Points on a hilly landscape, in no order, each with its height.
From any point a climber takes the steepest step (rise divided by distance) to one of its 2 nearest points. It stops when none of these is higher. Distance is the straight distance between rows; heights are no part of it.
J995: [125  87 174 139 136 113 142  61 131  58 112  83  90 150  97 142 101 148
 100 161 133 150]  h=209
J82: [134 107  73 147 101  94 148  73  88 190 154 143 119 120 131  97 119  80
  86  91 124  88]  h=252
J17: [110 146 137  97 114 114  83 151 141 100  77  83 160 115 117 185 141 115
 226 151 173 111]  h=379
J753: [160 110  56 153  82 131 134 115 100 161 137 188 104  89 142  96 102 132
 159 124  89 153]  h=155
J79: [177 138 157 103 153  94 148 117 177 105 161 139 141 115 119 130 162 103
  90 103  96  90]  h=505
J490: [171  98 140 138 164 150 115 129 146 131 137 152 117 132 116 119 105 163
 121 166  89 184]  h=552
J908: [159 164 137 109 176 145 114 117 152 165 163 171 149 135 142  85 158 105
  93 141  73  99]  h=256
J621: [ 99 151 116  97  91 105 116 151 130 113  85  96 145  98 125 163 139 100
 204 108 199 111]  h=436
J248: [174 171 123 120 153 153 147 143 162 124 156 206  93 116 148 113 163 156
 106 104  85 124]  h=165
J448: [186 141  94  99 146 156 102 114 155 178 149 197 122 131 129 131 126 155
 135 161  86 161]  h=260
J283: [168 145 180  95 190 119  95 140 173 108 140 132 168 170 118 142 146 133
 104 143  94 147]  h=375
J133: [100 152 171 124 149 166 108 163 111 115 117  96 143 177 140 116 134 155
 111 152 131 127]  h=648
J446: [103  89 156 137 111 120 137 100 105 110 111  43 120 144 113 127 138 105
 120 130 156  78]  h=220
J352: [ 88 139 176 156 198 160 160  58 121 118 143 177 101 146 130  54 112 165
  72 128 118 157]  h=156
J412: [ 99 148  97 133  67 117 139 136  88  73  79 122 134  74 130 113 125 113
 211 122 186 104]  h=25
J153: [119 121 129 103 106 105 148 120 146  76 103 124 123 125 117 191 121 169
 167 118 161 159]  h=264
J770: [121 128 125 150  72 100 194  98 121  75 132 124  90 105 122 136 142 138
 134  77 145  75]  h=136
J166: [104  77 153 132 156 110  83 111 150 130 108  64 146 166  88 194  97 111
 115 164 160 190]  h=294
J113: [137 192  93  97 120 142 122 169 136 174 144 197 117 123 168 135 147 137
 120 125 106 118]  h=433
J664: [144 141 140 100 106  98 125 162 149 136 138  95 143 102 133 147 146  80
 129 110 131  74]  h=304
J909: [155  90 130 143 127 140 122 143 145  99 119 142 117 112 114 143  98 172
 161 158 106 203]  h=438
J176: [125 178 137 127 131 149 146 163 131 128 147 152 125 131 153 108 153 141
  96 108 114  93]  h=124
J80: [114 111  88 113 118 103 128 140 133 151 120 133 148 116 123 170 104 125
 150 114 156 171]  h=326
J205: [179 141 124 113 164 162  80 165 157 164 143 162 149 139 132 130 131 151
 140 175  70 166]  h=301
J508: [188 133 160 132 189 162 116 116 161 128 162 166 131 117 131  72 157 115
 105 147  51 119]  h=232
J167: [130 112 165 124 122 136  89 138 142  72  90  80 142 135 111 175 122 150
 198 199 114 150]  h=118
J12: [122 145 121  92  99  90 104 174 149 161 123  92 149  96 136 164 140  59
 160 100 169  95]  h=346
J325: [123 151 130 136  78 124 185 115 131  52 114 145  79  97 137 144 153 169
 171  95 134  83]  h=173
J597: [123 175 125  99 169 160  76 172 120 195 137 136 167 179 151 119 139 124
 106 150 116 121]  h=352
J804: [ 91 155 181 164 130 162 165  98 107  76 125  91 103 155 129 100 163 152
 112 138 134  48]  h=267
J798: [146 114 131 125 111 135 124 146 158  57 100 148 124 102 112 168 119 177
 204 156 122 199]  h=334
J884: [126 131  72 110 129 131 142  74 109 196 145 175 121 144 130 119 111 138
  93 124 140 132]  h=345
J562: [108  73  83 143 127 117  92 124 105 191 118 103 160 133 114 146  85 102
 148 151 145 176]  h=195
J266: [127 119  80 147  85 102 132 131  91 185 146 129 125  99 144 103 118  66
 118 105 117  81]  h=204
J703: [ 74 149 127 107 143 134  76 180 144 162  90  93 166 165 123 192 136 131
 167 119 191 170]  h=415
J336: [ 77 120 107 118  89 111 130 143 104 142  89  73 130 117 126 138 130  99
 169  97 205 119]  h=514
J226: [122 125  37 123  80  99 132 107  92 184 129 178 125 100 142 134  96 106
 154 106 140 154]  h=175
J531: [ 88 126 137 161 169 149 173  62 100 145 151 164 112 139 131  60 118 143
  63 117 134 122]  h=189
J478: [ 65 143 106 132  89 149 134 173  86 152 104  93 132 110 153 105 121 113
 155 109 178 107]  h=620
J576: [104 187 183 123 138 148 146 123 122  79 125 112 115 171 138 120 178 157
 114 111 139  47]  h=246
J706: [127 170 176 136 140 142 170 113 149  65 138 143 105 143 129 116 172 165
 100 104 121  84]  h=221
J983: [ 99 129 161 120 138 152 101 165 112 144 113  57 153 162 130 125 138 115
 115 145 150 103]  h=595
J696: [121 119  50 132  70  57 127 120  89 169 119 147 133  87 139 135 110  64
 155  72 156 137]  h=108
J849: [ 93 134  85 132  71 109 153 149  94 111 102 136 129  86 138 123 111 115
 172  96 177 135]  h=27
J522: [127  99 135 106 141  86 150 100 139 133 134  91 139 140 110 143 140  97
  80  90 161 109]  h=708
J443: [124 177 127  89  76  90 145 145 145  85 106 128 112  84 143 169 156 114
 187  95 165  69]  h=80
J409: [102 166 149 101 183 139 113 145 124 138 127 142 145 199 140 135 130 164
  88 119 149 156]  h=79
J506: [ 92 102 144 128 141 143  76 164 122 171 105  46 165 159 117 150 123  99
 137 157 160 145]  h=542
J385: [136 195 144 120 171 163 131 155 143 120 149 193 119 160 152  95 160 167
  96 107  99 124]  h=143
J203: [156  90 107 159 124 132 128 114 110 162 151 127 134 114 126  84 109 109
 108 148  86 115]  h=253
J922: [120 139 116 118 168 175  81 138 108 201 136 133 163 170 141 104 113 136
 107 182 111 145]  h=324
J101: [122 127 158 140 174 178  93 153 110 154 135 112 156 159 139  83 116 136
  96 183  93 138]  h=298
J735: [179 136 110 110 137 138 115 168 170 127 137 179 123 107 134 153 130 159
 158 136  88 177]  h=205
J546: [ 81 118 170 144 130 132 157  76  98  90 105  57  98 159 121 120 154 130
 109 133 161  53]  h=244
J868: [122 172 105  96 126 130 117 183 140 156 129 156 143 125 151 159 128 140
 142 120 134 143]  h=506
J69: [159 117 116 147 147 157 158 116 134 125 146 187  87 113 130 101 124 178
 109 122 102 157]  h=563
J434: [119  72 126 143 110  90 154  94 105 117 128  88 122 131 110 135 109 113
 103 101 156 127]  h=560
J708: [161 170 160 135 152 141 168 126 172  87 164 180 104 117 133 105 181 138
  95  90  95  96]  h=192
J841: [125 127 145 186  93 167 188 113 117  63 139 139  70 110 127  99 149 173
 137 113 114 100]  h=376
J267: [171 103 183 147 182 157 117 111 149  98 139 139 113 132 112  88 121 147
  98 165  82 164]  h=467
J858: [131 134  90 149  64 100 128 164 102 147 136 138 130  65 150  99 119  63
 158 110 115  96]  h=166
J21: [111 145  96  98 116 101 100 176 147 166 115 122 165 105 129 180 125  91
 167 113 164 146]  h=410
J137: [148 122  73 145  75 101 135 149 110 127 126 169 128  67 141 111 111 101
 173 112 108 145]  h=123
J469: [ 86 112  99 139 127 118 165 108  93 169 135 115 118 139 135 107 124 116
  77  86 169 107]  h=261
J27: [107 116 157 117 182 128  75 137 144 150 119  92 165 187 111 175 115 130
 104 160 148 181]  h=335
J244: [133 204 115  80 155 140  95 159 137 189 149 176 146 160 162 121 157 112
  97 128 110  96]  h=383
J81: [130  81 152 127 115 109 116 124 128 111 115  57 145 135 107 154 118 106
 135 147 135 123]  h=186
J335: [177 130 108 164 113 170 137 156 136 134 157 177  90  80 146  86 146 119
 136 130  63 111]  h=184
J887: [175 129  73 120 109 157 126  96 128 178 150 201 100 113 135 105 117 143
 132 145  91 140]  h=212
J217: [143  99 185 166 164 161 132 107 130 102 147 110 129 127 116  63 127 122
  87 166  80 123]  h=407
J672: [128 135  88 161 104 156 168 135 112 141 145 186  89 100 149  92 120 161
 126 110 109 134]  h=538
J975: [111 167 148 105 133 150 103 189 131 121 115 117 149 157 142 155 133 160
 146 134 137 141]  h=585
J705: [145 161 164 120 191 165  91 145 137 148 147 144 165 162 143  75 147 123
  97 157  75 119]  h=277
J714: [101 133 131 116 161 136  69 172 149 161 113 116 176 168 120 194 119 142
 146 147 149 186]  h=372
J35: [114 178 109 107  73 116 136 170 124  85  97 147 129  66 144 136 137 109
 199 115 171 103]  h=53
J615: [105 134  84 118  73  74 147 141 109 139 116 123 123  85 139 142 126  75
 153  63 180 112]  h=64
J96: [119 148 126 123  62  87 167 117 125  91 122 108 101  89 132 146 151 100
 159  77 156  41]  h=106
J879: [169 149 143 156 151 185 130 161 145 122 159 163 108 111 144  78 162 134
 115 135  68 108]  h=208
J487: [156 113  53 117  88 107 132  62 106 193 146 178 117 123 125 127 101 118
 122 115 124 134]  h=259
J641: [108 147 182 140 192 160 146  92 131  85 128 174  89 161 127  85 118 194
  79 128 125 181]  h=125
J501: [112  96 134 152 135 145 129 132 102 150 135  90 142 137 129  95 110 116
  96 149 123 118]  h=216
J519: [104  73 120 136 145 117  76 136 139 169 112  84 171 143  98 184  99 102
 142 158 150 186]  h=248
J206: [119  82 187 173 142 150 132  91 108  85 130  71 112 143 108  79 104 121
  84 179 105 127]  h=358
J15: [115  97 177 173 115 142 155  78 109  62 123  75  95 140 110 102 133 139
 111 161 113  82]  h=308
J638: [149  45 132 167 104  72 133  77  95 121 133  76 133 125 100 117  92  92
 105 112 118 137]  h=426
J58: [178 124 151  96 156 100 118 136 177 115 146 127 153 132 113 160 142 124
 112 131 104 134]  h=427
J276: [ 92 129 130 162 137 138 181  97 101 130 152 127 117 134 131  82 131 125
  68 100 144  90]  h=222
J677: [143  81  80 142 115 122 106 110 102 191 138 125 150 122 121 117  90 102
 131 153 109 143]  h=206
J952: [140  85 164 121 126 110  90 132 156  95 111  66 159 135  96 191 118 116
 167 176 122 152]  h=149
J424: [156 116 130 104 152  80 147  98 154 147 158 127 151 122 120 128 144  79
  75 101 119  89]  h=591
J661: [175 140 158 104 205 145  76 128 163 146 143 167 158 168 119 126 126 150
 113 169  80 176]  h=336
J707: [106 164 165 123 169 156 136 135 123  94 124 158 114 185 138 117 130 199
  90 121 135 163]  h=99
J368: [115 104  71 125 102  85 157 101 100 178 135 133 119 122 131 134 111 101
 104  74 160 122]  h=325
J156: [163 138 120 106 114 118 116 173 178  93 118 158 143  93 122 178 128 149
 189 134 111 180]  h=254
J282: [106 142 125 102  94 107 174 108 130  66  98 131  97 123 132 176 142 180
 170 102 168 112]  h=215
J992: [147 109 111 113  98  75 146 132 140 126 134 111 134 102 121 158 127  93
 131  89 137 105]  h=255
J593: [ 79 109 112 121 127 121  95 163 132 182  97  70 159 141 117 166 126  98
 156 121 189 158]  h=476
J416: [154 108 152 165 128 162 166 114 139  70 136 151  74 113 119 107 132 179
 120 121 104 145]  h=453
J945: [112  81 168 124 155 106 116  80 138  98 113  68 120 164  95 164  98 123
  89 159 157 176]  h=251
J130: [112 131 129 110 103 123 119 150 136  91  94 108 150 115 121 168 122 143
 195 144 154 150]  h=323
J782: [114 106 179 157 132 144 144  62 115  43 100  83  65 152 114 123 120 169
 121 187 112 115]  h=262
J830: [115 142  82 122 119 125 162 123 114 164 142 170 111 121 147 124 121 147
 102 101 139 125]  h=432
J515: [177  58 113 168 108  91 123 103 112 134 147 113 135 108 108 106  95 102
 123 130  85 140]  h=320

Call two points neighbours if one is among the 2 nearest of the other. Go from one point of each pair to the other, from neighbour to neighbour, staying as high as possible. Name the lowest point that can't be avoided.
J368 and J166: J137
J133 and J478: J325
J69 and J490: J335
J490 and J133: J995

For each start below, name every point that the climber comes to, in order.
J995: J782 J15 J206 J217 J267 J490
J443: J96 J770 J325 J282 J153 J130 J17 J621 J336 J478
J879: J508 J908 J705 J101 J922 J597 J244 J113 J868 J975 J133
